Each row is a point on a tangle of strands that fork, close into loops and nearly touch. The rows are in no order.
In the rows, 128 means zero.
Points whose rows are less than 109 apart are linked; no others are. Some points are linked to none.
Q_129: [142 151 158 125  65 120  98 147 153 122 130 120 142 102  91 142 106 120
 120 129 113 164  96 124 137  89 116]
Q_425: [125  82 140  94 104 120 135 157 166 113 102 107  90 140 156 152 161 104
  63 191 131 131  87 107 120 104 170]
Q_895: [139  89 120 147 152 144 107 182 146 155  80  90 151  87 142 185 134  95
  96 127 134  91 126 169 106 121 180]
Q_752: [176 152 152 144 162  67  91 148  94 128  99  64 135  92 114 119 146 133
 135 157 128 132  66 169 138  96 142]
Q_512: [147 194 123 129 101  83 117 115 136 128 154 173 160 104  95 115  91 136
 113  74 100 116 157 131 128 134  86]
Q_215: [140 187 150 157 158 138 110 196  93 147 141 125 182 140 120 111  80 129
  78  51 101 128 136 127 118 143 121]
Q_275: [126  74 139 101  94 127 138 147 158 131 100  76 110 129 166 155 184 133
  76 161 120 150 130  92 113 111 151]
Q_182: [104  84 135 138 191 160 160 106 104 123  98  92  94 145 137  78 163 123
 155 139 147 133 149 114 145 146 126]
Q_552: [117  98 117 141 195 121 149 125 123 143  94  58 128 121 148 105 171 129
 133  94 129 108 195 109 145 108 114]
Q_652: [152  83 102 191  89 115 112 143 106 191 161 133 157 164 135 140 108 125
  87  99  93 135  86 148  57 139 102]
Q_466: [ 89 137 127 163 138 151 145 142 114  86 103 171 127 146 117 107  96 103
 159 159 152 155 113 144 120 139 123]
Q_177: [100 117 154 117  94 169 166  57 133 127 139 152 131 138 114  92 128 101
 122  37 113 107 185  65  86 140  85]
Q_488: [131 159 140 151 131 135  98 164 106 147 122 159 184 140  90 136  71 129
 119  68 108 131 124 154 119 132 102]
Q_160: [165 125 134  87  67 103 109 125 154 154 150 167  99  53  83  97 129 133
 100 105  99 123 144 120 103  86 165]
Q_421: [174 135 131 151  74 116 152  75 129 144 170 206 137 136  89 111  94 139
 108  62 131 140 145 107  58 150  93]
Q_943: [ 86  94 105 117 181 179 155 118 116 118  87 122  91 154 182  95 174 132
 147 145 160 141 150 122 135 146 168]
Q_778: [ 95 114  92 170 164 120 161 138 120 151  87 125 150 135 155 124 147  68
 101 103 116  80 158 145 122 147 128]
Q_807: [100 103 149 129 125 137 159 129 117 108 126 105 104 152 100  98 135 102
 129 162 106 141 144  72 146 114 124]
Q_210: [135  62 114 129 169 175 126 135 141 145  86  86  91  98 135 137 168 115
 127 150 162 121 138 156 147 125 179]
Q_712: [115 103 103 131 159 130  92 159  95 130 100 100 124 123 116 107 159 127
 140 138 124 144 123 155 140 169 139]
Q_709: [107  79  95 147 121 144 122 149 145 139 108 130 118 135 131 141 150 102
 124 129 108 122  91 174  93 151 146]
Q_879: [135  75 122 103 143 132 117 114 151 134  99  59 102 107 139 171 140  99
  82 170 123 109 166 108 154 116 148]
Q_265: [143  97 127 110 116 124  89 152 159 140  81 137  99 138 174 146 175 120
  91 173 158 118  76 166  84 127 203]
Q_15: [ 90 178 127  91 169 175 163 135 101  85 138 150  93 188 151 116  89 105
 169 153 157 147 104 113 122 167 156]
Q_849: [111 106 107 174 133 149 124 159  81 146 130 131 178 141 113 131 125 120
 106  64 102 141 116 135  69 180 108]
Q_276: [171 110 143 103  61  99  95 124 129 156 170 202 112 102  98  90 118 164
 108 111 108 130 124 124  87  85 136]
Q_692: [114 173 126 114  97 143 123 125 156 113 113 172 135 177 164 163  91 153
 144 191 150 151  80 166 125 125 121]
Q_988: [112 114  93 160 177 164 203 107 143 138 106 134 157  76 211  99 205 118
 146 101 139  92 146 180 108 137 193]
Q_491: [131 115 105 170  80 108 124 136 130 152 178 166 166 173 142 146 103 112
 120  55 129 122 168 114  75 146  73]
Q_940: [145  94 138 128  84 136  93 166 129 167 158 141 139  93  80 112 116 133
 104  66  85 136 148 116 103  78 132]
Q_204: [102 118 115 196 123 127 138 135 131 173 109 131 173 159 160 131 134 131
  90  89  79 132 150 155  79 127 101]
Q_325: [121 136  90 169 186 122 104 154 125 110  98  72 119  78 154 140 159  80
 126 135 146 117 180 145 138 138 170]
Q_878: [135 165 123 131 165  90 131 134 130 115  88 133 138  85 134 135 129 108
 150 186 160 129  95 165 154 117 144]
Q_85: [106 201 142 102 145 132 134 135 152  95 112 120 100 132 146 144 138  84
 175 182 156 113 134 136 163 157 138]
Q_154: [148 188 157 132 158 103 106 105 119 122 137 116 158 105  90 108  76 112
 132  46 124 100 148 134 176 111  79]
Q_739: [149 126 120 135 156  94  55 148  97 124 100  93 115 111 153 123 167 121
 157 205 169 143 152 165 155 100 161]
Q_602: [106 206 118 117 139 120 136 127 174  88 120 132 111 131 151 168 116 139
 198 172 146 103 110 150 173 148 118]
Q_711: [139  88 170 152 148 124 148 115 101 141 125 142 143 134  73  90 130 170
 119  69 115 143 151  88 109 122 100]
Q_694: [138 158 147 100 111 109 109 111 169 127 107 114 114 127 105 152 120 144
 121 180 126 133  46 170 144 123 136]
Q_795: [ 99  77 122 104  83 153 181 140 158 148 130  98 113 129 162 156 175 154
 105 127  97 136 132  94 123 124 125]
Q_824: [142 143 149 123  87 119 127 115 166 122 143 150 153  99  75 158  97 145
 155 134 124 121  64 134 145 100 102]
Q_543: [157 153 153  95  70  85 116 124 146 116 151 130 115  68  90 128 130 154
 138 145 119 158 117  95 154  94 113]
Q_65: [130 100 135 133 169 124 141 111 129 144  85  98 130 127 122 107 136 110
 109  79 113 117 194 125 138 113 103]
Q_790: [168 110 106 159 185 122 108 119 121 105 112  72  88  75 164 113 173  87
 128 208 169 128 153 144 137 111 206]
Q_452: [171 159 140 105  71  61  90 140 156 154 161 186 159 112 109 124 106 174
  93 122  89 103  90 139 129  69 116]
Q_249: [107 108  72 157 193 158 151 128 132 142 115 152 128  84 178 103 195  82
 118 107 152 105 151 165 108 150 196]
Q_734: [129 133 129 133  79 113  97 141 151 145 113 177 140 189 143 161 109 145
 139 155 132 131  97 178 108 149 110]
Q_238: [133 172 144  72 167 159  96 143 118 108 137  92  55 150 175 155 120 146
 170 196 153 149 129 144 177 132 173]
Q_273: [111 122 125 154 120 138  94 181 122 158 116 135 156 143 109 138 107 111
 113  93  92 114 146 168 124 128 111]
Q_682: [ 98 101  99 133 125 167 173 156 173 129 117 143  90 157 173 164 139  76
 127 181 131 115 124 142 102 119 181]
Q_999: [144  77 105 142 163 142 135 131 145  95 113  98  77  74 181 139 171  87
 114 208 134  99 151 130 131 123 219]
Q_25: [156  83 128 156 103 129 153 125 144 142 149 154 119 147  61 119 116 137
 122  92 112 144  92 110  87 125 102]
Q_961: [164 142 136 104 130  62  89 147 112 124 139  81 168  65 110 164 100 134
  96 152 148 118 130 114 184  79 115]
Q_356: [104 175 150  84 140 168 123 144 120  97 152 139  76 173 136 135 108 135
 177 190 136 150  39 144 143 153 180]
Q_715: [151 135 157 123 118 110  98 135  90 131 165 190 149  89  62  86  80 156
 131  81 114 115 137 102 136  96 121]
Q_106: [157 131 151 118 114 114  64 137 109 113 122  50  97 125 154 133 157 130
 174 212 162 154 140 149 171  91 143]
Q_138: [162 145 126 163 128 143 131 176 104 163 171 146 173 142 103 106  91 139
  66  33  91 121 147 103  97 125 118]
Q_484: [172 148 108 135  62 101 117 102 153 151 184 188 137 112  94 126 105 129
 116  82 119 149 148 125  66 131 111]
Q_163: [ 83 105  92 123 168 207 168 116 143 139 110 160 109 150 219 102 188 133
 146 132 152 144 144 140 110 146 180]
Q_298: [109  67 127 177 147 168 175 113 100 133 117 144 168 152 139 104 156 176
 137  36 105 110 127 136  77 155  91]
Q_701: [ 85 150 123 107 161 189 174 129 142 118 130 140  77 185 168 125 131  85
 163 133 153 135 129 110 101 182 164]
Q_847: [152 123 126 116 147  91 119 120 140 132  92  74 130  93 127 166 128 106
  74 150 150 135 180 114 162 124 141]
Q_813: [114 114 137  95  99 127 101 138 127 123  99  87 107 126 129 156 139 114
 100 176 128 154 116 138 154 142 135]
Q_522: [132 142 126  95  52 130 158 115 167 140 168 195 101 119 108 128 116 125
 126 112 131 140 173  65  97 124 124]
Q_35: [135 153 145  76 145 141 133 104 117 111 125  64  85 139 136 131 128 128
 139 151 164 168 171  83 164 154 114]
Q_127: [ 98  78  68 162 123 161 189 124 152 133 119 135 132 154 213 132 170 128
 127 141  90 128 122 163  85 147 115]
Q_630: [128 124 148 116  81 136 102 143 165 144  79 128 106 180 161 156 155 125
 105 186 141 147  77 159  70 134 165]
Q_16: [147  83 113 165  96 114 125 150 102 212 179 154 169 151 145 136 112 146
  76  47  77 114 131 126  71 136 107]
Q_128: [129  86 101 125  55 160 182 100 164 156 174 150 120 173 146 145 145 146
 114 107 110 162 152  82  81 130 103]
Q_820: [134  72 114 197  81 143 139 114 113 151 164 153 150 179 160 148 124 149
 126  68 122 136 162 117  70 144  64]
Q_51: [122 158 117 165 166 103 110 173 111 142 109 132 152 117 117 129 109  90
 131 146 112 122  88 190 118 143 147]
Q_881: [107 197 142 126 143 137 137  85 166  91 116 125 139 108 127 146 111 170
 194 148 122 112 112 137 187 131  78]
Q_963: [153 146 136 141 136 116 105 181 118 171 148  76 153 114 104 133  90  96
  62  95  89  99 126 121 147 124 140]
Q_770: [ 96 138 131 117 127 106 162 133 135 147  93 151 128 161 138 147 118 103
 117 157 145 111 151 135 136 156 136]
Q_546: [130 167 167  72  91 129 129 151 152  93 175 127  80 153 115 172 111 144
 171 168 111 140  87  81 160 125 129]
Q_595: [118  86 102 126 155 169 144 138 148 107 124 114  74 105 193 142 212  89
 124 184 125 103 122 128 113 142 230]
Q_987: [115  73 115 130 187 134 130 121  86 138 102  95 128 122 106  98 155 121
 138 109 137 115 126 136 127 153 135]
Q_327: [102 124 142 141  94 146 144 101 126 156 113 132 148 135 108 120 121 117
 119  55 113 127 193  84 113 146 100]
Q_964: [140 145 125 109  97 142 141  84 116  97 165 215 126  73  74  67  86 131
 123  64 140 117 176  91  87 123 120]
Q_554: [131  50 118 143 159 146 137 153 144 158  82  89 118 101 147 156 159 120
 113 131 125  95 127 152 115 111 187]
Q_765: [126 104 113 122 179 106  74 150  92 138  86  89 104 117 140 104 162 124
 140 164 165 139 153 158 149 155 164]
Q_230: [109  85 117 125  63 161 109 131 135 148 121 157 149 182 135 142 125 144
 108 126 129 171 126 124  86 138 101]
Q_756: [168 122 146 106 104  87 125 125 164 161 157 149 104  93  75 131 127 122
 113 104 107 105 168  98 137 108 142]
Q_333: [163 164 138  87 104  86 113 104 129 103 187 141 115  67  82  96 126 168
 158 138 152 146 149  72 174  80 109]
Q_21: [111 140  98 124 144 144 111 120 137 138 105 132 108 100 148 138 171  90
 140 167 159 135 143 152 129 187 190]
Q_668: [140 154 140 109  99 100 119  94 124 122 178 202 176  85  83 103  78 193
 147 104 125 113 112 117 142 100 113]
Q_361: [118 175 130 104 132 127  97 114 158  94 127 126 108  99 177 133 158 149
 175 229 139 117  20 168 160  98 185]
Q_631: [141 148 132  89 183 143  88 117 137 110 102 104  80 124 150 145 128 120
 154 202 180 152 140 152 179 132 153]
Q_68: [118 123 152 121 126 120 147 145 136  98 132 132  85 147 110 116 112 100
 142 182 109 144 130  96 174  83 115]
Q_832: [128 173 133 119  99 108 159  82 146 111 151 184 166  97  77 128  90 179
 149 136 123 109  94 105 143 113  91]
Q_815: [ 93  78 103 134 162 145 161 153 136 105  97  89 114  98 202 148 203 119
 150 157 137 111 159 116 149 113 170]
Q_950: [149 116 145 106  99  99  68 156 152 111 120  96 125 107 106 151 131 114
 105 140 127 136  75 136 145  68 125]
Q_404: [127 147 150  77 125 172 123 153 161 105 125 114  75 164 151 162 112 122
 129 192 128 159  89 122 128 103 185]
Q_780: [150 177 128 110 164  87 133 114 138  89 116  87 107 111 139 140 145 168
 174 212 173 135  91 129 177  95 116]
Q_393: [133 186 140  54 133 129  98 119 113  98 169  74  86 149 151 154 128 173
 171 201 141 154 107 115 183 120 139]
Q_735: [169 116 137 152 162 100  98 189 103 160 129  42 130  92 136 132 127 106
  71 121  90  98 135 133 147 100 167]
Q_441: [142 158 127 102 128  97 100 151 111 150 155 148 183 102  85 131  74 147
 103 107 116  99 101 132 172 116 117]
Q_574: [180 128 149 124 146  89  87 108 104 158 145  82 119  94  64 120  95 144
 133 125 139 113 156 136 179  98 122]
Q_929: [111 132 125 162  83 128 110 122 125 117 137 189 145 179 125 141  92 128
 150  94 129 132 156 127  93 146  75]
Q_350: [104 158 133  95 141 172 145 142 119 106 133 164  93 160 140 120 131 127
 162 187 174 170  87 138 117 165 177]
Q_742: [ 82 115  82 169 168 154 214 111 125 140 101 132 171 147 202 114 166 128
 125  68 112 105 129 161  85 134  94]
Q_24: [102  56  96 149  99 131 151 150 145 181 127 102 158 129 165 158 161 140
 112  95  87  93 126 151 108 127 129]
Q_607: [177 149 133 129 171 124  99 147  87 166 144  60 161  90  90 129 100 111
  82  64 110 107 167 115 166 124 138]
Q_935: [153 163 131 128  69  86 122 127 149 142 154 167 146 127  95 153  92 115
 103 105 113 125 136 141 111 142  88]
Q_714: [ 78  88 102 162  92 175 177  93 104 128 154 147 119 199 181 133 134 139
 133 123 108 146 125 107  76 175  92]
Q_754: [ 96 100  96 170 162 142 195 124 136 156  93 129 154 106 207 115 205 158
 158 112 112  95 130 193 108 144 168]
Q_762: [135 153 124 105  96 122 168 133 176 128 143 170 118 168 120 140 103 118
 115 105 139 148 172  82 115 127  97]
Q_161: [ 91 110 109 158 183 149 192 105 121 155  83 117 152 147 183  93 160 107
 115  81 123  92 159 136 102 140 116]
Q_528: [119 139 114 116 111 125 110 103 115  83 160 152 144 121  72 113  94 103
 111  94 117 142 123 109 139 141  75]
Q_671: [110 178 128  64 122 163 121 127 151  82 144 126 132 130 144 168 113 174
 170 171 130 164  54 127 173 126 110]
Q_657: [152  71 113 148  97 117 157 119 127 172 168 171 133 135  82 113 129 141
  98  84  98 121 129  82  81 119 117]
Q_314: [149 144 146  80 118  77 110 110 125 106 155 119 109 101  84 111 122 151
 152 122 162 132 184  64 181 114 103]
Q_155: [128 138 153 127 152 127 135 122 128 120  89  94 133 121  99 122 104  95
 123 107 144 138 174 127 154 111 103]
Q_628: [125  88 157 117  97 143 161  98 122 125 139 112 110 124  92  92 133 125
 112 131 101 151 156  57 142  90 121]
Q_468: [ 98 169 131 130 163 132 107 102  89  95  81 116 125 121 134  90 123 103
 155 148 155 147 151 140 155 183 122]
Q_197: [137 159 126 146 188  93  99 125  69 109 108  97 158 105 127  90 104 133
 160 148 181 134 120 164 163 112 120]
Q_608: [107 107 122 144 145 102 154 142 140 137  85 104 131 118 138 157 136  78
 116 146 127  79 168 121 137 149 145]
Q_115: [ 85 102  99 172 130 172 152 119  97 142  99 125 162 147 146 125 149 100
 122  77 114 132 141 163  64 186 112]
Q_478: [140 115 151 110 107  74 104 149 135 118 124 160 119 147  88 116 140 143
 129 135 104 132 126 111 139 115 112]
Q_763: [124  82 104 139 194 159 161 108 124 128  77  43 136  91 175 126 177 124
 136 109 150 110 185 152 145 102 141]
Q_624: [100 143 152 152  84 152 159 103 122  87 146 145 117 161 101 115 120 115
 138 102 100 145 148  71 112 162  95]
Q_656: [158 107 135 117 136 105  70 122  97 139 123  62 113 101  90 128 128 131
 118 133 134 142 135 147 167 115 123]
Q_251: [ 89 105 113 130 141 182 165 114 143 104 118 117 122 175 145 121 139  92
 124  92 120 138 164 112 126 150  97]
Q_221: [ 94 118 110 167 146 178 148 147 136 110 112 175 116 169 151 117 132 100
 154 153 143 158 118 150  91 154 147]
Q_349: [ 79 145 118 134 164 163 111  91  94 113  78 146 129 139 145  89 141  75
 143 113 164 120 159 143 118 183 125]
Q_665: [130  78 116 151 123 142 137 125 135 125 127 137 106 165  97 135 135 119
 108 123  91 142  94 157  88 149 103]
Q_291: [123  67 124 168 142 147 157 141  80 146 144 139 172 145 105 115 132 167
 104  58  92 119 115 123  76 159  97]
Q_233: [127 185 125  94 190 151 120 112  84  91 145  82  84 156 172  99 123 108
 173 180 192 173 141 112 169 139 150]
Q_122: [135 116 145 132  34 129 142 120 131 133 182 177 116 201 140 153  88 125
 134 158 120 159  99  95  91 131  96]
Q_606: [ 95  94 128 122 117 156 104 162 106 134 103 111 161 128 109 129 133 131
 122  85 101 143 165 123 133 118 115]
Q_360: [135 109 149 165 181 125 153 134 113 152 102 128 155 143 105  95 123 125
 116  59 110 119 161 123 115 128 102]
Q_644: [123  92 128 115  85 170 177 138 145 142 175 140  78 201 146 153 144 130
 127 137  96 154 124  81  88 138 117]
Q_157: [188 139 154 118 144  74 116 125 132 163 129 104 122  89  77 125 113 135
 107  95 115 119 176  95 160  96 131]
Q_283: [122 162 155 133 168 115 137 109 128 122  87  73 120 125 132 124 123  81
 151 150 172 128 176 119 166 120 126]
Q_496: [137 141 138 116 126 115 127 107  92 107 166 190 148  93  81  57 115 134
 118  38 159 114 167  63  87 126 113]
Q_108: [ 92 189 125 123 168 131 122  96 127  99 104 136 112 129 146 112 119  96
 168 187 146 137 123 153 165 180 145]
Q_639: [164 123 154 111  45  90  85 111 147 150 164 205 143 132  93 133 105 165
 106 123 104 121  70 150 104  96 118]
Q_557: [125 174 115 154 146 111  87 139 138 120  92 153 143 100 135 120 125  96
 140 170 148 136  99 197 135 128 169]
Q_638: [112 122 148 104  81 167 156 131 143 114 168 146  97 173 116 137 121 136
 137 130  95 152 139  54 109 147 126]
Q_429: [142 161 146 114 140  73 109 105 156 130 104 136 155 108 116 144 133 188
 118 164 105 103  46 165 152 103 115]
Q_223: [110  80 106 184  59 197 145  86  98 138 165 155 140 189 162 139 110 153
 113 100 116 144 137 113  90 151  73]
Q_385: [128 145 156  78 110 112 106  98 127 109 150 153 118 134  87 119 100 157
 159 113 136 134 150  87 178 146 104]
Q_164: [159 145 126  98 113  53 102 136 125 122 169 132 156  54  81 131 105 122
 101 127 130 110 143  98 187  76 117]
Q_936: [113 150 167 102 137 124 122  82 116  98 124 136 127 131  74 118  92 166
 166 135 166 130 121 111 163 160 100]
Q_193: [ 94 145  87 130 152 182 165 137 152 130 141 179  79 168 193 130 160  82
 159 161 148 124 138 135  92 192 190]
Q_218: [134 134 126 157 163  99 131 152 104 116 105 129 153 126  78 107 106 109
 133 118 126 124  93 151 110 154 110]
Q_375: [145 113  96 146 181 147 118  97  83 124 125  63  89 104 189  97 180  81
 144 198 183 147 170 132 144 127 173]
Q_156: [127  81 121 144 115 124 111 191 120 179 125  97 152 134 144 154 151 127
  78  80  72  91 111 141 110 117 145]
Q_520: [153 150 160 110 130  96 110  83 117 122 144 119 128 104  95 122 114 201
 182 169 125 115 106 123 200 106  84]
Q_234: [155 116 135 168  32 103 117 107 131 131 165 163 133 164 131 156 112 123
 119 123 108 163 114 105  59 136  82]
Q_931: [103 183 114 126 187 129 105 103 104  85 117 126 148 104 124 103 119 146
 189 169 178 138 100 176 182 124 102]
Q_390: [137 147 165 105 158 119 135  92 106 105 135 109 115 146  90 112 105 163
 192 174 164 124 132 114 201 127 102]
Q_96: [112  82 130  97  89 155 172  99 150 154 131 116 120 116 123 122 144 130
 109 116 128 128 165  73 130 123 124]
Q_559: [119 124 153 128 110 125 174 111 134 152 113 160 114 188 106 139 113 128
 140 138 145 124 121 110 118 168 123]
Q_588: [ 91 135 148 147  97 173 180  74 124 100 132 151 118 190 138  99 136 117
 115  77 105 123 160  68  87 162  78]
Q_454: [119 124  85 172 129 121  95 177 121 137 110 155 135 134 135 135 142  78
 109 143 113 134  89 195  87 142 139]
Q_153: [166 149 124 133 162 100 116 122 114 110 101  55 130 108 136 151 118  95
 129 174 175 121 191 126 166 107 132]
Q_653: [161 208 149 121 146  89 111 141 131 144 173 136 158  95  97  92  79 133
 101  48  91 103 160 118 155 127 105]
Q_816: [134 190 140 159 161 108 124 103 129 119 108 115 161 112  99 129  85 137
 138  93 110 112 133 161 154 127  76]
Q_406: [100 112 121 130 113 191 158  95 106  98 149 153  95 199 136 125 112 115
 120 137 114 154 113 123  99 184 105]
Q_144: [132 187 130 112 143 142  98 145 164  80 122 164  91 104 181 130 141 119
 154 224 150 127  61 158 147  88 204]
Q_358: [134 133 118 115 172 170 119 121  94 103 143  67  65 138 177 109 153 103
 160 192 175 149 155 116 155 129 175]
Q_189: [ 90 103  96 121 159 176 182 130 137 108  96  69 141 106 203 140 188 133
 154 114 147 118 166 125 151 127 139]
Q_912: [134 133 122  96 121 105  61 166 144  96  99  97 128  83 138 175 144 112
 128 186 164 107  75 172 147 113 165]
Q_549: [109  94 115 149 151 134 175 146 143 156  95  91 143  95 197 158 210 148
 131 114 100  77 118 177 103 141 180]
Q_560: [153 135 144 152 135 125 141 105  95 124 166 182 161 118  88  77 105 139
  83   4 128 112 160  84  70 130 103]
Q_77: [114 131 108 138 125 138 136 160 153 109 119 161 101 152 165 139 134  86
 108 216 134 140  88 159 121 108 179]
Q_268: [ 95  83  97 149 139 148 184 134 142 163 101  86 157 105 167 157 176 133
 125  82  99  66 151 153 127 134 129]
Q_618: [110 163 146  69 156 158 136 102 128 104 123  94  97 156 116 126  92 100
 149 141 178 148 150 104 179 161 107]
Q_447: [144 130 121 120  68  79 123 144 150 182 149 149 149 135 100 183 115 115
  92 113 119 118 130 127 105 142 126]
Q_579: [134  83 129 140  96 117  92 196 143 154 101  89 145 117 135 174 135  95
  90 112 107 116  91 149 107 107 157]
Q_162: [159 139 123 155  99 104 100 189 105 179 198 171 164 151 121 117  93 157
  77  56  80 115 132 105  79 133 126]
Q_392: [138 136  90 151 206 134 109 163 107 160 104 131 137  79 158 110 181  95
 103 118 137 123 146 170 109 145 209]
Q_176: [151 102 120 155 162 113  87 157  81 143 118  52 140  94 120 107 132 104
 109 122 117 132 140 135 163  89 142]
Q_705: [ 85  60  80 149  93 151 184 116 126 136 156 124 134 183 187 141 161 160
 121 124  94 138 114 137  94 148  88]
Q_476: [141 161 146  71 113 129  94 113 122  98 138  76  93 144 133 141 133 157
 145 165 144 187 138  91 172 137 121]
Q_141: [132 138 179 117  53 124 132 116 142 112 167 182 116 181 110 144  97 158
 152 165 125 138  73 117 116 128 109]
Q_174: [168 148 159 117 131  83  94  84 126 124 150 114 132  92  69 112 105 176
 134 128 109 121 120 129 190 106 104]
Q_282: [152 124 155  61 108 104  77  97 142 121 140  99  98 128 120 131 115 160
 132 197 118 124  82 140 198  93 128]
Q_699: [123 154 138 110  75 162 152  88 151 122 168 180 123  99  78 104  86 117
 132  85 134 134 162  93 115 106 119]
Q_109: [129  72 106 146  83 130 190 106 115 178 183 164 163 133 132 126 141 160
 102  70 122 111 142  99  73 135 109]
Q_169: [152 147 137 160 126 120 147  95 118 122 145 182 158 151  97 102 102 131
  96  41 128 118 155  92  60 155  65]
Q_962: [147 122 123 141  74 110 117 147 170 166 112 151 122 187 160 186 120 110
 116 171 140 140  95 163  85 126 129]
Q_758: [116 159 137 146 159 137 143 114 111  71 110 148 152 141  95 109 105 109
 143 129 157 143 104 135 119 156  84]
Q_258: [168 192 127 108 145  67 103 125 115 139 184 122 165  47  92 102  90 139
 114  78 113 100 147  98 178  96 112]
Q_566: [155 177 119 143 186  60 105 136  95 126  93  90 152  73 123 123 122 126
 141 177 162 120 111 177 155 118 150]
Q_42: [133 197 123 127 171 120 114  87 155 100 120 106 171  86 109 139  97 155
 168 110 126 100 116 146 186 103  66]
Q_430: [146 160 147 129 164  72 128 145 138 134 127 139 158 101  88 139 109 183
 153 140 119  91  68 144 162 109  98]
Q_288: [ 92  96 116 165 149 169 181  92 118 117 110 133 167 176 181 105 169 150
 145  30 110  85 138 153  73 150  66]
Q_66: [174  97 131 195  57 112 111 118 110 176 171 176 147 154 129 130 105 142
  91  98 103 161 116 126  42 113  93]
Q_764: [105 189 122 112 130 130 137 135 158  87 134 171  92 147 180 149 121  98
 146 229 137 123  74 152 143 114 186]
Q_86: [136 113 136 105 155 114  91 126  78 121 135  98 142 127  85  90 114 140
 135  80 153 143 195  87 165 112  92]
Q_143: [ 90  74  91 133 146 165 177 144 153 105 122 110 101 110 215 123 218 125
 137 162 113 105 119 124 116 138 190]
Q_532: [144 137 124 117 167  93  97 159 149  94 109 106 126 109 109 152 113 145
 134 149 145 136 142 143 180 103 103]
Q_133: [141 109 129  99 160 152 117 131 150 111  95 101  78 120 125 148 132 107
 134 179 176 129 140 141 151 126 180]
Q_969: [150 118 139 133  88 125 111 130 109 163 168 178 130  68  62  90  96 153
 127  49 105 119 161 100  93 112 149]
Q_580: [111 114 120 135  99  99 146 143 143 182 109 143 146 153 134 154 123 118
  91 124 125 112 151 111 108 127 119]
Q_171: [124  79 151 136 138 135 113 110  73 131 133 127 146 117  88  80 129 157
 133  52 139 137 182  87 135 116 104]
Q_307: [124 140 168 110 120 139 162 101 146 131 130 160 113 162  75 130  81 142
 143 149 153 133 107 125 153 145 112]
Q_493: [133 154 137 116 128 102 113 118 158 102  92 129 103 123 134 133 144 145
 153 207 133 125  28 184 123 114 157]
Q_187: [143 146 154 137 167  86 110 113 117 129 136 116 148  98  85 118 106 173
 186 174 141  90  77 161 188 116 101]
Q_740: [113 173 160  80 109 157 106 146 146  82 149 119  92 167 131 160 116 167
 182 174 116 141  38 128 157 134 135]
Q_685: [ 98  95  95 153 148 185 158 134 136 118 100 156 123 167 192 120 166 128
 137 131 135 155 126 159  74 145 138]
Q_901: [142 131 117 120 156  90 101 170 102 134 146 134 155 127 101 109 122 136
  73  76  90 153 144 110 137 123 114]
Q_14: [152 136 142 120 127  90  52 172 147 107  99  90 145  88 123 175 122 119
 109 143 133  99  66 174 147  79 159]
Q_785: [102 153 140  75 111 128  99 147 128  83 125 124 143 124 137 149  99 152
 150 187 146 171  85 129 183 101 123]
Q_318: [114 163 151  92 106 152 142 142 133  81 171 139  83 168 113 139  96 124
 156 137  96 155 112  79 145 153 119]
Q_703: [140 144 135  86 126 118  92 146 140  80 104  82 109 101 146 184 148 142
 129 197 181 148  65 146 149 124 158]
Q_942: [106  70 120 118 102 151 193  80 124 164 145 131 151 115 126  99 143 158
  87  72 108 128 151  86 105 118 111]
Q_590: [128 148 131 159 104 101 120 118 126 109 135 186 150 175 116 136 102 161
 145 122 113 136 108 160 111 152  89]
Q_206: [128 109 128 158 114 144 132 168 117 168 154 148 167 121 107  96 128 148
  88  31  82 125 172  98  95  89 127]

A tip is a point with one link. Name the tips that can be reached along the links from each point below, in the order of the rows.
Q_644 => Q_128, Q_327, Q_193, Q_785
Q_283 => Q_879, Q_233, Q_86
Q_895 => Q_618, Q_392

A piece is two or more points that can be reached from each other along the links. Count, over all rows, the pieces, the separate loops (a circle has one, a figure eight two, a Y none), the forks (points with three links) and the tips (points with one).
pieces => 5
loops => 0
forks => 17
tips => 27

Name the points in between on the shortest way along the links from the first point to the second, in order.
Q_630, Q_712 => Q_962 > Q_734 > Q_590 > Q_929 > Q_491 > Q_820 > Q_223 > Q_714 > Q_705 > Q_127 > Q_685 > Q_163 > Q_943 > Q_182 > Q_987
Q_197, Q_765 => Q_566 > Q_878 > Q_557 > Q_51 > Q_218 > Q_758 > Q_466 > Q_221 > Q_685 > Q_163 > Q_943 > Q_182 > Q_987 > Q_712
Q_942, Q_163 => Q_109 > Q_657 > Q_25 > Q_665 > Q_709 > Q_454 > Q_51 > Q_218 > Q_758 > Q_466 > Q_221 > Q_685
Q_447, Q_682 => Q_580 > Q_770 > Q_559 > Q_307 > Q_936 > Q_390 > Q_520 > Q_187 > Q_430 > Q_429 > Q_694 > Q_493 > Q_361 > Q_144 > Q_764 > Q_77
